Each row is a point on a tangle of strands that fork, close into loops and nearly touch. The rows are in no order.
Two points are linked if the straight distance between their rows is under 7.26. Some points are linked to none.
fod: [-1.79  6.60 -1.35 -2.72  1.48 -0.80 -2.56  4.45  0.48 -1.14  1.49 -1.42
 -0.51 -5.01 -4.47 -1.82 -1.18 -1.29  0.76 -2.87 -0.15]
suv: [ 3.03  5.38 -1.50  1.35  4.37 -1.03 -1.05  2.50  0.50 -5.05  0.79  1.02
 -2.55 -3.27 -0.69  0.83  0.58 -0.11  2.37  0.11 -0.83]
non: [ 0.49  1.03 -6.74 -3.55 -0.61  7.17  4.08  4.01 -3.41 -4.86  0.12  0.36
 -1.10 -4.13 -3.86  0.18 -1.03  3.47 -0.18 -2.47 -2.91]
vikov: [-2.16 -3.13 -4.89 -6.44 -6.69  5.60  1.47  0.95 -0.43  5.32 -1.71 -0.74
 -0.63 -2.50 -3.33 -2.14 -1.56  1.48 -1.74 -1.98 -1.24]
mip: [-1.50 -4.03  2.24  4.82  3.40 -5.14 -1.80  1.43  0.15  1.67  2.79  2.85
  6.14  1.66  3.17  1.97  0.38 -2.88 -0.49 -1.36 -2.25]
lom: [ 2.20  5.05 -5.47 -3.15 -1.38  2.90  2.16  4.45 -1.73 -2.31 -0.52  0.17
 -3.48 -3.14 -2.80  0.34 -2.76  0.93 -0.59  0.30  1.11]
fibu: [-2.71 -3.74  7.01  4.10 -1.76 -3.20  0.87 -2.58  0.44 -0.64  1.03 -2.75
  2.36  4.10  3.38  1.00  2.61 -0.90 -0.14  2.51  0.04]
fulan: [ 3.47  2.55  0.04  1.59  1.57 -4.28 -0.44 -1.73  1.57  1.87 -2.34 -1.68
 -4.45  2.10  2.38  0.34  0.21 -0.73  0.62  2.72  1.56]
dafot: [-0.67 -0.98 -6.17 -5.12 -6.48  4.36  2.58  3.85 -1.22  3.83 -2.29 -1.46
 -1.96 -2.40 -2.70 -1.70 -3.91  1.82 -1.42  0.21 -1.27]
kad: [ 2.28  7.00 -3.69  0.05  2.93  0.90 -0.66  4.59  2.56 -4.04  1.11 -1.40
 -2.97 -5.85 -1.25  0.34  0.21  1.22  1.95  0.25  1.34]
fup: [ 4.26 -1.84  1.06  5.26  2.64 -3.04  1.61 -1.39  0.89 -2.15 -0.93  0.49
 -2.91  1.61  5.80  3.94  1.23  0.74  0.25  5.18  0.20]
Suk: [-2.73 -3.86  1.74  4.40  3.44 -6.39 -0.83  0.27  0.93  4.50  2.54  1.08
  4.77  3.40  3.99  1.67  0.57 -2.81 -1.43 -1.12 -1.28]
karab: [-3.02 -4.50  1.21  3.89  2.85 -4.35  2.69 -2.20 -0.90  2.74  0.27  3.63
  1.11  3.06  3.08  2.42 -2.06 -1.93 -0.91 -1.21 -0.57]
nef: [ 0.46  0.04  2.75  0.66 -1.94  0.05  1.26 -3.23 -1.54 -0.32 -2.49  0.10
 -1.05  2.53 -0.19  0.36 -0.86 -0.17 -1.17  2.35  0.30]
vazu: [ 0.24  1.18  2.09  1.84  3.67 -3.65 -4.05  2.44  0.80 -0.76  2.40  2.06
  4.03 -0.31  0.27 -0.28  0.74 -2.30  1.66 -1.59 -2.45]
meda: [-7.36 -5.83  3.47  3.74  0.17 -4.85  5.33 -4.92  0.17  0.92  1.40 -0.11
  1.44  5.40  2.57  0.16 -1.01 -1.26  0.10 -1.75  0.93]
teb: [-1.79  1.40  2.39 -1.62  0.36  2.59 -4.61  3.66 -0.13 -0.18  2.43  1.50
  5.77 -2.64 -3.02 -1.68  0.50 -0.78 -0.33 -2.59 -0.48]
mibov: [ 4.64  4.89 -2.56 -0.90  0.79 -4.65 -0.45 -0.84  1.34  2.05 -3.38 -1.63
 -6.71  1.44  0.90 -0.56 -0.73 -0.75  0.39  1.92  2.73]
zovos: [ 0.34  1.96 -3.47 -1.84 -2.37  4.62  0.91  6.23  0.72  1.45 -0.02 -0.39
 -0.48 -4.39 -1.76 -0.06 -2.95  0.60 -0.48  2.33  0.83]
bazi: [-2.07 -0.06 -0.38 -3.35 -3.46  4.65 -1.92  3.56  0.03  4.04  0.23  0.07
  2.53 -2.78 -2.80 -1.94 -1.66 -0.50 -1.27 -0.36  0.87]
Buvib: [-1.73 -0.22  1.38 -3.25 -0.59  3.26 -4.42  1.50 -1.82  0.19  1.85  2.62
  5.13 -2.44 -4.05 -2.35  0.30 -0.85  0.20 -4.06 -1.62]
tose: [-0.34  4.95  2.16  1.24  4.81 -1.81 -4.37  3.36  2.80 -2.95  3.01 -1.13
  3.25 -3.71 -1.66 -0.69  1.58 -0.15  1.24 -2.81 -1.77]
Lodol: [-2.68 -2.12  6.84  1.35 -3.58  0.07 -0.05 -3.59  0.02 -0.27 -0.30 -2.54
  2.38  3.77  0.49 -0.44  2.09 -0.68 -0.37  1.93  0.74]
Kato: [-2.19 -3.00 -0.11 -3.19 -5.32  7.32  0.96 -0.61  0.16  3.41 -1.46 -1.50
  1.44 -1.26 -2.02 -0.73  0.00  1.66 -1.97  1.03  0.82]
mibag: [-3.09  1.39  5.20  1.14 -4.64  2.30  0.46  0.58  2.75  1.02  0.63 -5.99
  0.62  1.32  1.13  0.10  2.44  0.43 -0.48  4.37  4.65]
pud: [ 5.54 -0.82 -4.88 -3.51 -2.10  4.00  4.26 -3.68 -5.57 -5.12 -3.17  2.94
 -2.21  2.06 -1.56  1.21 -2.51  2.92 -1.66 -0.57 -1.13]
lep: [ 3.12  4.06 -3.48  0.29  5.30 -7.05 -5.02  1.64  2.61  2.59  0.71 -1.57
 -2.56 -0.56  0.54 -3.10  1.08 -1.31  4.10 -3.14 -0.17]
ronib: [-1.14 -0.21  1.73  0.07  0.02  6.59 -1.67  6.28  1.29 -0.82  2.95  1.05
  5.10 -4.68 -0.72  0.21  0.24  1.48 -0.61  0.82 -0.38]
mizek: [ 0.43  1.71 -5.34 -3.04 -4.91  3.65  2.67  6.01  0.25  2.90 -1.45 -1.71
 -2.27 -3.44 -1.95 -0.43 -4.20  1.02 -0.89  2.53  0.17]
Mabu: [ 2.31 -1.95  4.75  3.05 -0.76  3.10 -0.37  0.04 -0.81 -2.95 -0.45  0.51
  1.30 -0.38  3.20  4.02  2.01  1.29 -1.80  6.13  1.17]
fof: [ 1.31  5.11  0.84  1.53  4.90 -2.87 -5.77  3.87  4.55 -1.76  2.87 -1.99
  2.37 -3.28 -0.37 -1.19  2.78  0.42  2.38 -2.49  0.19]
mam: [ 2.89  2.04  2.20  2.55 -1.18  1.24  1.38 -1.09  1.51 -1.45 -2.23 -2.68
 -3.29  1.14  2.70  2.99  1.22  1.26 -1.39  5.88  3.87]
zuru: [-0.81 -4.64 -1.45 -5.40 -4.32  7.61  0.08 -3.33 -0.24  2.53 -0.95  0.82
  1.52 -1.08 -2.11 -0.48  1.83  1.72 -2.33 -1.72 -0.38]
nula: [-0.35  0.37  3.77  0.69  2.16  0.72 -4.64  2.69 -0.43 -2.28  2.59  2.60
  5.71 -1.64 -1.34 -0.37  1.33 -0.78  0.50 -1.57 -2.15]
bavuz: [ 1.87  1.15  0.33  2.39  4.40 -5.48 -4.29  2.02  2.08  2.25  1.40  0.83
  1.62  1.12  2.06 -0.58  1.22 -2.25  1.95 -0.99 -1.11]
zabup: [ 1.64  0.72 -3.11 -2.51 -4.32  5.94  4.08 -0.02 -2.01 -0.52 -2.92 -1.08
 -2.65  0.23 -1.71  1.27 -2.42  2.78 -2.99  2.89  2.15]
sev: [ 3.75  5.76 -3.46 -1.97 -1.23 -2.38 -0.60  0.39  1.98  3.03 -3.12 -3.53
 -6.65  0.21  0.27 -0.40 -0.54 -0.20 -0.69  2.49  5.10]
giv: [ 2.66  4.09 -0.55  0.47  1.20  1.08 -3.26  4.22  2.92  0.78  0.65 -0.67
 -0.66 -3.22  0.99  0.88  0.78 -0.03  0.34  2.23  3.49]
Nes: [ 0.76 -0.23 -1.63 -0.50 -2.05  6.93  1.42  4.98  0.04  0.06 -0.21  0.51
  0.62 -3.32 -0.46  1.58 -1.46  2.02 -1.14  3.41  1.12]
Sugi: [ 1.70  1.81  3.08  1.09  1.24 -0.40 -5.35  3.35  2.31  0.84  1.69  0.21
  4.11 -0.74  1.15  0.34  1.92 -1.23 -0.79  1.03  1.65]
kina: [-2.39 -1.08  2.73  3.27  0.87 -7.19  0.97 -2.50  3.95  3.60  1.98 -6.53
 -1.66  6.29  4.55 -1.78  2.97 -1.46  2.37  1.22  1.32]
fepo: [-1.64 -1.97 -4.67 -4.90 -0.60  7.81  1.41  2.05 -1.63 -2.52  1.15  1.68
  0.70 -4.73 -4.28 -1.05  1.59  2.87  0.30 -4.93 -3.74]
fekor: [ 0.85  4.67  0.85 -2.02  0.09 -3.96 -5.23  1.54  2.03  5.64 -0.93 -1.68
  0.19  0.65 -1.49 -2.09  0.33 -3.27 -0.63 -0.78  2.44]
mego: [ 0.62  0.47 -0.53 -0.41  2.35  4.69  0.60  0.17 -3.95 -7.60  0.78  3.07
  0.88 -3.58 -2.95  0.55  0.81  1.79  1.20 -2.26 -4.60]
Pez: [-2.36  0.08  1.48 -4.27 -5.47  1.27  0.88 -4.74 -1.40  1.94 -2.94 -2.23
 -1.60  1.91 -3.67 -2.64 -1.11 -0.02 -1.69 -0.58  1.75]
fakon: [-0.25 -0.62 -2.38 -3.13  1.23  6.48  0.11 -0.30 -3.31 -5.74  1.21  3.01
  1.23 -4.00 -4.17 -0.47  1.65  2.27  0.98 -4.08 -4.43]
zadek: [ 0.49 -4.00  0.95 -2.53 -0.41  4.28 -2.64 -2.37 -2.87 -2.42  0.66  5.18
  4.20 -1.39 -2.03 -0.53  1.68  0.45  0.75 -2.98 -3.72]
bizok: [-3.76 -1.43  3.39  1.27 -0.88 -6.24  0.99 -3.69  0.45  4.45 -1.20 -1.89
  0.52  5.28  0.25 -1.83 -0.94 -3.31 -0.01 -1.55 -0.85]
beku: [ 2.93  1.50  0.46  1.45  2.39  4.13 -0.13  2.98 -1.70 -7.20  1.11  3.10
  0.19 -3.31 -0.14  2.63  0.51  1.81  0.50  1.91 -0.94]
Ralog: [ 3.81  0.17  1.12  1.87 -0.37  4.75  0.89  1.38 -1.44 -4.08 -0.76  1.93
 -0.92 -0.91  1.53  3.46  0.63  2.16 -1.87  5.43  1.44]
zofuf: [ 3.14  1.76 -1.82 -0.32  1.29 -2.87  1.54 -0.95 -3.11 -2.00 -2.05  3.94
 -2.69  1.06 -1.04  0.07 -2.59 -1.54  0.89 -0.14 -1.82]
vavi: [ 2.13  1.58  3.79  2.69 -0.26  0.11 -2.86  0.76  3.01  1.41 -0.10 -3.02
  0.43  0.23  3.23  2.17  3.03  0.19 -1.29  4.38  3.72]
tof: [ 0.45 -3.53 -4.71  5.15  8.38 -5.69 -1.48  0.76  1.92  3.53  4.49  0.46
 -0.26  0.55  6.70  1.27  1.21  0.57  2.04 -1.36  0.70]
rul: [-0.25 -4.59 -1.48 -5.76 -2.34  7.29 -1.67 -2.52 -1.06  1.59  0.20  3.06
  2.73 -1.74 -2.44 -0.54  2.43  0.97 -1.06 -3.09 -1.82]
Nida: [-0.55 -4.12 -6.33 -7.86 -4.46  6.62  1.48 -0.17 -0.16  3.22 -0.66  1.19
 -0.44 -2.36 -3.30 -1.06  0.86  2.05 -1.68 -4.17 -1.96]
kedi: [-1.60 -2.36 -6.43 -5.91 -3.23  6.37  1.70  3.44 -1.12  0.64  0.52  1.45
 -0.10 -4.38 -4.11 -1.82 -0.14  2.23 -0.05 -3.95 -2.99]
bufu: [ 0.26 -2.32  2.89  1.44  1.11 -0.20 -2.72  0.00 -2.59 -2.00  0.70  4.59
  4.30 -0.39 -0.20  0.28  0.17 -0.92  0.93 -1.00 -3.05]
lezil: [ 4.77  3.11 -2.73  2.82  5.20 -4.03 -1.12  1.64  1.29 -3.04  0.28  1.29
 -3.54 -1.11  2.15  0.72  0.86  0.03  3.44  0.21 -0.75]
tota: [ 2.82  6.68 -5.28 -1.94  0.46  0.99  0.76  5.00  0.32 -2.53 -0.10 -0.44
 -4.37 -3.98 -1.62  0.65 -1.87  0.44  0.60  1.01  1.99]
rado: [ 1.16 -5.59 -1.64  1.17 -0.40 -0.49  4.78 -6.25 -3.66 -2.68 -2.61  5.41
 -0.43  2.49  1.04  1.84 -3.23  0.60 -0.17 -0.65 -3.02]
Zad: [-0.32 -4.91 -0.93 -5.22 -4.50  7.88  2.34 -6.35 -0.16 -0.05 -1.48 -0.47
 -0.24  0.99 -1.53 -0.14  2.35  2.77 -2.53 -0.91 -0.30]
biz: [-1.11 -3.90 -0.39  4.32  4.24 -3.95  2.00  0.16 -2.00 -0.55  1.52  5.86
  1.46  0.84  2.65  2.84 -2.01 -2.03  0.85 -1.53 -2.17]
Lile: [ 0.81 -5.39  1.70  0.34  0.14  2.01 -1.66 -2.79 -3.30 -2.62  0.40  5.85
  3.61 -0.61 -0.21  0.54  0.18 -0.22  0.80 -1.42 -4.06]
ziko: [ 3.71  0.05 -2.45  3.51  5.42 -6.06 -3.85  0.87  2.97  3.42  0.93 -0.68
 -1.47  0.92  4.55 -0.84  1.55 -0.24  3.27 -0.24 -0.05]
didu: [-0.34 -2.65 -3.18  4.45  5.86 -6.54 -1.66 -0.41  2.57  6.30  2.98 -1.16
  0.36  2.93  6.27  0.65  1.17 -0.91  0.73 -0.80  0.62]
luzom: [-0.36 -1.56  0.13 -0.85  0.24  8.03 -0.69  3.50 -1.33 -3.24  1.79  3.06
  3.18 -3.90 -1.64  0.35  0.89  2.56 -0.46 -0.35 -1.50]
Peg: [-3.54 -3.45 -1.45  4.68  4.43 -7.03 -0.31 -1.89  3.18  7.03  4.13 -3.73
  1.84  4.68  6.40  0.63  2.15 -1.43 -1.63 -0.74  1.16]
tesu: [ 1.02  3.17 -0.58  0.45  0.40  3.39 -2.15  6.20  3.34 -0.01  1.71 -0.31
  1.49 -4.42  0.43  0.98 -0.03  0.42  0.29  2.41  2.54]
Veg: [ 5.19 -1.14  0.30  5.45  3.26 -3.27 -3.81  0.15  3.16  1.39 -0.24 -2.65
 -1.75  0.38  6.43  1.37  4.05  2.22  1.84  3.47  2.52]
Puput: [-3.99  0.52  4.02 -0.66 -4.81  3.22 -1.96  1.66  2.04  4.95 -0.17 -4.39
  3.93  0.40 -0.97 -1.17  0.68 -1.26 -2.31  1.81  3.08]
zegav: [-3.61 -4.94  3.24 -0.34 -3.20 -2.36  0.94 -7.54 -1.19  1.78 -1.61  0.94
  2.37  3.83 -1.04 -1.84 -1.13 -1.80  0.29 -2.58 -2.28]
Gatuf: [-0.73 -5.49  0.06  3.35 -0.08 -2.18  6.81 -5.76 -2.41 -2.68 -2.38  3.72
 -1.72  3.49  2.60  2.35 -3.23  0.56 -0.71  0.75 -1.40]
rup: [-1.71  2.72  2.03 -0.84 -2.83  1.65 -3.67  3.70  3.15  6.02  0.41 -3.26
  3.23 -1.27 -0.67 -0.71 -0.09 -1.81 -2.20  1.41  3.66]
Sepo: [ 1.34  1.84  3.34  2.39 -1.31 -1.36  1.84 -2.04  2.61 -1.22 -1.20 -5.01
 -4.24  3.05  2.80  1.01  2.81  0.84  0.50  5.19  3.94]
pok: [ 3.58  4.07 -1.26  2.03  3.42 -0.44 -5.43  4.35  4.87  0.16  1.61 -1.93
  0.04 -3.69  1.84 -0.57  2.80  1.65  2.04  0.58  3.99]
Zasav: [-0.43  2.47 -3.73 -2.65  0.11  5.77  1.72  3.98 -2.10 -4.16  0.87  0.78
 -0.97 -4.98 -4.10 -0.44 -1.32  2.22  0.29 -1.32 -1.88]
zovog: [ 3.55  3.73 -1.02  2.65  5.00 -3.31 -6.48  3.65  4.30 -0.55  2.45 -2.35
  1.03 -2.49  1.65 -1.79  3.57  1.64  2.90 -1.16  1.60]
nupa: [-3.70 -1.81  0.03 -3.90 -7.01  5.83  2.95 -1.87  0.40  2.89 -1.70 -3.88
 -0.78  0.34 -2.93 -1.61 -0.58  2.02 -1.65  1.02  2.06]
mana: [-2.79 -6.55  4.97  3.25 -1.91 -1.40  2.20 -5.62 -1.49 -0.93 -0.51  1.21
  2.43  3.31  1.82  1.05  0.04 -0.32 -0.01  0.46 -1.81]
tet: [ 0.23 -4.11  0.04  4.60  2.34 -3.25  6.01 -3.26 -1.46 -1.31 -1.28  3.51
 -2.33  2.94  4.38  4.00 -2.68 -0.05 -0.62  2.26 -0.80]
Nezog: [ 4.46  1.95  0.58  1.78  1.38  2.56 -0.50  2.54 -0.18 -4.08  0.09  2.42
 -1.16 -1.83  1.61  2.84  0.49  1.05 -0.26  4.14  1.52]
gebes: [-0.27  0.09  1.83  0.79 -1.31  5.12 -1.88  5.91  2.82  1.83  1.73 -0.81
  3.84 -3.38  1.08  1.47 -0.18  0.66 -1.54  3.85  2.06]
Rusel: [-3.10 -1.22  3.34 -3.59 -5.09 -1.44  1.56 -6.52 -0.83  0.36 -2.47 -2.70
 -0.81  3.83 -3.35 -3.88 -0.69 -1.10 -0.02 -1.39  0.87]
leme: [-0.29  1.31  4.88  2.70 -2.63  1.38 -2.20  1.25  3.52  1.60  0.67 -5.23
  1.90  0.29  3.06  1.96  3.50  0.15 -1.56  4.79  4.71]
lak: [-2.30 -2.70  3.26 -1.88 -4.39 -1.15  3.74 -7.15 -0.52 -2.29 -2.30 -1.63
 -1.79  4.63 -1.77 -2.98 -1.04  0.25  1.05  0.07  0.06]
silek: [ 0.78  4.98 -2.11  1.13  6.40 -6.83 -3.25  1.58  2.10 -0.75  1.58 -1.13
 -1.60 -2.22 -0.80 -1.92  0.48 -1.55  3.92 -4.15 -2.60]
gubop: [-0.18  3.37 -0.44  2.60  7.17 -5.72 -2.14  1.60  2.01 -2.34  2.47  0.47
  0.23 -1.73 -0.17 -0.65  0.67 -1.69  3.54 -3.72 -4.16]
pul: [-2.54  3.19  1.18 -0.90  2.64  4.07 -1.08  2.20 -0.95 -4.54  2.27 -0.07
  2.30 -5.67 -4.16 -0.43 -0.11  1.28  0.15 -3.34 -3.35]
sil: [ 1.86 -2.45  1.03  3.41  1.58 -2.34  2.45 -2.19 -1.82 -1.57 -1.52  3.94
 -1.00  2.14  2.55  2.62 -1.86 -0.71  0.12  2.27 -1.68]
bemo: [ 1.46 -3.90 -1.57 -4.44 -4.15  4.87  3.72 -7.83 -2.04 -3.03 -3.02 -0.17
 -1.84  2.55 -1.58  0.19  0.19  3.02 -2.48 -0.38 -0.61]
ripoz: [-4.14 -2.79  4.24 -0.04 -2.55 -4.38  0.75 -5.65 -0.72  3.21 -1.81 -0.78
  1.70  4.86 -1.03 -2.12 -1.32 -2.63  0.05 -2.32 -1.45]
noguf: [-2.93 -1.07  2.46  1.96  0.97 -7.02 -1.42 -1.98  1.02  6.16 -0.27 -1.43
  2.46  5.06  1.21 -1.43 -0.70 -3.97 -0.38 -1.55 -1.16]
sigo: [ 2.58  0.73 -7.36 -5.14 -1.65  6.20  3.56  1.31 -4.99 -4.88 -0.86  2.01
 -1.77 -1.96 -3.40  0.13 -0.95  3.19 -0.60 -3.24 -1.84]
nore: [-1.69 -0.95  0.58  2.45  1.10 -6.17  7.13 -4.36  1.75 -0.54 -1.92 -2.46
 -5.90  5.94  2.90 -0.32 -2.06 -0.44  0.80  1.81  1.06]
fotim: [-4.73 -2.61  0.67  3.46  3.18 -6.25  5.05 -3.75  1.52  3.73  0.76 -1.09
 -2.37  5.23  4.29  0.93 -1.23 -1.51 -0.39  0.01  1.28]
lozi: [ 5.77  0.08 -0.49  4.54  2.45 -2.90 -0.37 -1.37  2.35 -0.82 -1.59 -1.71
 -4.67  1.32  5.55  2.90  2.39  1.82  1.18  5.02  2.09]
Num: [ 1.28  1.75 -3.92 -2.16 -4.55  4.60  4.02  2.98 -0.03  1.34 -2.41 -2.20
 -3.13 -0.98 -1.07  1.21 -3.41  1.81 -2.48  3.66  2.46]
Nonot: [ 1.69  4.19 -0.85 -2.29  0.30 -1.85 -1.95  1.74 -1.14  0.64 -0.90  1.48
 -1.58 -0.85 -2.59 -1.40 -1.33 -2.23  0.39 -0.52  0.83]
bak: [ 3.23  1.84  2.03  2.16  0.51 -0.88 -1.40 -0.25  1.23  0.43 -1.65 -1.10
 -1.88  0.88  2.64  1.96  1.37 -0.38 -0.50  4.12  2.18]
Muz: [-1.28 -2.11  1.49 -0.69 -2.47 -3.40  3.51 -6.29 -1.98  0.25 -3.71  0.67
 -1.99  4.01 -0.81 -1.79 -3.03 -0.91 -0.43 -0.39 -0.97]
Reki: [ 0.44 -2.78  1.56  5.09  3.26 -5.40  1.03 -1.72  1.62  2.06  0.32 -0.53
 -0.89  2.65  5.85  2.53  0.79 -1.03  0.23  2.25  0.12]
bime: [-3.55  0.86  0.48 -4.01 -6.49  3.21  1.67 -0.96 -0.16  3.81 -2.16 -3.87
 -1.32  0.21 -3.19 -2.10 -1.86  0.22 -2.44  0.87  2.69]
geg: [ 0.09  2.00  4.35  1.87 -1.57 -3.06 -0.04 -2.00  2.69  1.28 -0.77 -4.92
 -2.28  3.59  2.03 -0.11  2.71 -0.62  0.44  3.41  3.09]
Radop: [-3.13 -1.93  1.35  3.67  2.40 -7.16 -2.10 -0.70  1.95  6.46  1.60 -1.01
  4.75  5.33  2.66 -0.18  0.70 -3.88 -1.60 -1.75 -1.30]
bito: [ 4.19 -1.70 -6.74 -6.21 -2.43  5.91  3.46 -2.89 -4.87 -3.45 -2.20  2.96
 -1.63  0.41 -2.60  0.53 -0.38  3.70 -1.92 -3.20 -1.29]
nepar: [-2.35  4.47 -0.39 -3.21 -0.35  0.70 -3.65  5.86  1.33  2.07  2.08 -0.58
  2.29 -4.24 -3.80 -2.56 -1.25 -1.51  0.20 -2.56  0.73]
lovo: [ 1.02  5.91 -1.09 -1.78  2.35 -2.55 -3.03  2.87  0.21 -0.85  0.80  0.48
 -1.56 -2.65 -2.85 -1.67 -0.15 -2.17  1.85 -1.97 -0.08]
Labud: [-2.25  1.85 -0.19 -2.53 -1.80  3.50 -2.43  6.35  1.63  3.31  1.65 -0.84
  3.52 -4.09 -2.90 -1.84 -1.85 -0.74 -0.35 -0.64  0.66]
koba: [-2.05 -3.45  1.37  4.21  4.34 -4.30 -0.75  1.30 -0.99 -0.35  2.44  4.91
  4.88  0.42  1.95  1.93 -0.97 -2.46  1.41 -2.82 -3.21]
zet: [ 2.13  0.02  0.48  0.96  2.41  3.03 -0.08  1.20 -3.21 -6.89  0.63  4.31
  0.82 -2.31 -0.90  1.41  0.30  0.91  1.30  0.41 -3.16]
fizim: [-1.14 -3.31  6.88  4.27 -1.77 -2.42  2.58 -2.33  0.90 -3.28  0.85 -3.30
 -0.18  3.62  3.76  1.73  3.39  0.42  0.76  4.62  0.99]
Bepu: [-0.71  0.59 -1.85  4.91  8.43 -5.85 -0.35  2.04  2.09 -2.34  3.45  1.61
  0.27 -1.73  2.49  1.11  0.56 -0.85  3.72 -3.12 -3.58]
talu: [ 0.61 -2.66  6.29  3.59 -1.27  0.88  0.06 -1.88 -0.68 -2.48 -0.09 -1.44
  1.36  1.33  3.14  3.07  2.91  0.83 -1.45  5.06  0.85]
vivu: [-0.24  2.74  0.09 -3.10 -2.33  1.75 -1.58  1.70 -1.29  2.29 -1.06  0.62
 -0.26 -1.18 -2.90 -1.13 -1.75 -1.32 -1.27  0.08  1.60]
Feka: [-2.50 -5.93  3.16  3.58 -0.06 -2.94  1.59 -4.00 -1.58  1.31 -0.32  3.01
  3.02  2.73  2.30  1.73 -1.23 -1.44 -0.68 -0.31 -2.13]
voluv: [ 1.17  0.25 -0.79 -1.41 -0.64 -3.80  1.81 -3.38 -2.95  0.77 -3.54  2.81
 -2.48  2.43 -1.12 -1.15 -3.46 -1.96 -0.29 -0.87 -1.42]
Rupig: [ 0.16  3.92  2.28 -0.51 -1.92 -1.75 -0.55 -1.21  2.20  2.92 -2.13 -4.07
 -3.05  2.10  0.03 -0.52  0.74 -1.16 -0.88  2.62  3.82]
raz: [-1.07  4.49 -5.42 -5.91 -1.70  1.37  0.50  2.78 -4.29 -2.44 -0.40  0.67
 -3.03 -3.89 -5.52 -2.25 -2.31  0.21 -0.09 -4.13 -1.53]
fezub: [-2.48  3.03 -2.10 -2.99  0.24  4.59  0.05  4.39 -0.93 -2.46  1.42 -0.46
  0.55 -5.77 -4.66 -1.40 -1.29  1.11  0.32 -2.97 -2.23]
Mebir: [-3.00  1.87  6.12  0.67 -3.60 -0.97 -0.02 -0.80  2.91  0.95  0.91 -5.92
  0.23  3.67  0.43 -1.58  3.16 -1.10  0.40  2.57  4.31]
nikep: [-1.06 -2.46  0.00 -4.67 -0.66  5.56 -3.35 -0.27 -1.94 -0.55  1.51  3.41
  4.14 -2.79 -3.76 -1.83  1.43  0.42  0.28 -4.31 -2.38]
fovap: [-0.89 -3.34  1.42 -3.48 -5.20  2.33  3.99 -7.86 -1.08 -3.60 -2.59 -1.84
 -2.16  4.35 -1.94 -2.30 -0.25  2.02 -0.35 -0.28  0.49]
Pinib: [ 0.15  3.02 -7.21 -6.62 -3.66  2.86  1.98  2.84 -4.45 -1.21 -0.88  0.96
 -3.35 -2.87 -4.62 -1.73 -3.24  1.37 -1.07 -2.94 -0.41]
ledol: [-1.87  4.38  2.98  0.74  3.86  1.57 -3.09  3.21  1.39 -4.56  3.15 -0.96
  3.75 -5.10 -2.72 -0.14  0.83  0.93  0.49 -2.76 -2.73]
Dosal: [ 1.38  5.05 -1.02 -1.23 -2.02 -0.79 -0.12  0.48  1.90  3.18 -2.55 -3.58
 -4.21 -0.06 -0.34  0.00 -0.75 -0.78 -1.46  2.73  4.68]
siba: [-5.48 -7.44  5.14  3.71 -2.04 -2.96  4.48 -5.66 -0.66 -1.82  0.90  0.03
  2.02  4.52  2.57  0.01  0.18 -0.36  1.04 -0.26 -0.66]
Liso: [-1.01  3.78  2.62 -0.57 -1.63 -2.39 -5.16  1.32  3.19  6.38  0.04 -4.37
  2.71  1.51 -0.76 -1.71  1.62 -2.78 -2.08  0.46  3.60]
zefi: [ 2.29  2.63 -4.10 -4.08 -1.90  2.80  1.62  1.55 -4.09 -2.47 -1.85  2.14
 -2.52 -1.37 -3.46 -0.43 -2.54  0.76 -1.34 -0.56  0.44]
kam: [-3.51 -1.01  5.07 -1.00 -4.85  3.49 -0.40 -2.34  0.07  1.86 -0.71 -3.31
  2.16  1.79 -1.13 -0.95  1.42  0.02 -1.58  1.66  2.32]
Rateg: [ 0.31 -1.70 -2.97  5.42  8.56 -5.51  0.34  2.04  1.34 -0.41  4.19  2.84
 -0.45 -0.57  5.12  2.77  0.55 -0.33  2.50 -1.79 -1.32]
Nol: [-3.51 -2.83 -0.34  4.33  4.34 -6.47  2.51 -2.83  2.76  5.59  2.77 -3.72
 -1.59  4.80  6.18  0.93  1.26 -0.50 -0.08  0.37  1.69]
sivu: [-5.59 -3.99  1.99  3.62  1.97 -5.48  3.91 -3.83  0.36  3.86  0.65  0.13
  0.42  4.82  2.82  0.94 -1.33 -1.91 -1.08 -1.53  0.55]
Pudi: [ 3.68 -1.04  0.60  4.24  2.89 -2.77  0.71  0.06 -0.63 -2.41 -0.33  3.20
 -1.54  0.83  3.89  3.04 -0.04 -0.23  0.77  3.25 -1.26]
Zuduz: [ 0.77 -2.04 -1.86 -5.92 -3.46  3.44 -0.55 -4.74 -2.99  0.63 -2.06  2.80
 -0.08  0.09 -3.32 -1.52 -0.27  0.49 -1.63 -3.01 -1.11]
nuvav: [-0.07  4.12 -4.11 -4.64 -0.54  0.17  0.34  0.35 -5.10 -4.04 -0.73  1.96
 -2.74 -2.56 -5.57 -2.15 -1.98 -0.72  0.69 -4.35 -2.93]
Lur: [ 1.55 -1.41 -0.61 -0.75 -1.11  7.78  0.66  2.67 -2.07 -2.63  0.22  2.69
  1.09 -2.72 -0.81  1.37  0.17  2.55 -1.32  2.03  0.12]
tari: [ 1.73  2.89 -2.69 -2.81  0.34 -1.99  0.50 -0.19 -4.42 -3.04 -1.44  3.54
 -2.25 -0.42 -3.78 -1.53 -2.47 -1.44  1.06 -3.03 -2.53]
Saf: [ 3.68  0.01 -1.89 -2.03 -2.96  4.24  3.35 -2.52 -3.70 -3.07 -3.37  1.08
 -2.19  1.59 -1.29  1.32 -2.06  2.43 -2.34  2.16  0.61]
butuf: [ 0.93 -5.96  0.08  0.72 -0.44  0.50  1.71 -5.03 -3.47 -2.31 -1.02  6.06
  1.43  1.18  0.22  1.27 -1.76 -0.15  0.70 -1.26 -3.63]
Notog: [ 2.69  5.07 -1.92 -1.16  2.88 -5.43 -6.02  2.45  3.12  4.45  0.26 -2.21
 -1.33 -0.36 -0.38 -3.11  1.22 -1.96  1.65 -1.85  2.18]
Gini: [ 5.17  1.25 -3.28  3.19  5.47 -5.16 -2.47  0.98  2.06  0.32  0.13  0.37
 -3.75 -0.22  3.68 -0.11  1.22  0.21  3.94  0.28  0.13]
baz: [-5.02 -3.08  4.85  1.34 -2.42 -5.03  4.13 -4.07  0.98 -0.80  0.15 -2.21
 -0.50  6.48  1.05 -2.71 -0.19 -1.42  2.21 -0.22  0.45]

A piece is all that can be reached along the links. How many separate loops has the piece of each point below (a circle has one, a figure eight two, a Y none), and how many tips (points with one link)?
geg -> loops 2, tips 0
Zad -> loops 3, tips 1
Feka -> loops 2, tips 1
nepar -> loops 1, tips 0

Name the points in between on the shortest way along the links from the first point to the second, in order.
luzom, pud -> Lur Nes zovos mizek Num zabup Saf
Liso, didu -> fekor Notog lep silek gubop Bepu Rateg tof
butuf, Veg -> rado Gatuf tet sil Pudi fup lozi
talu, Nida -> Mabu Ralog Nezog beku zet mego fakon fepo kedi
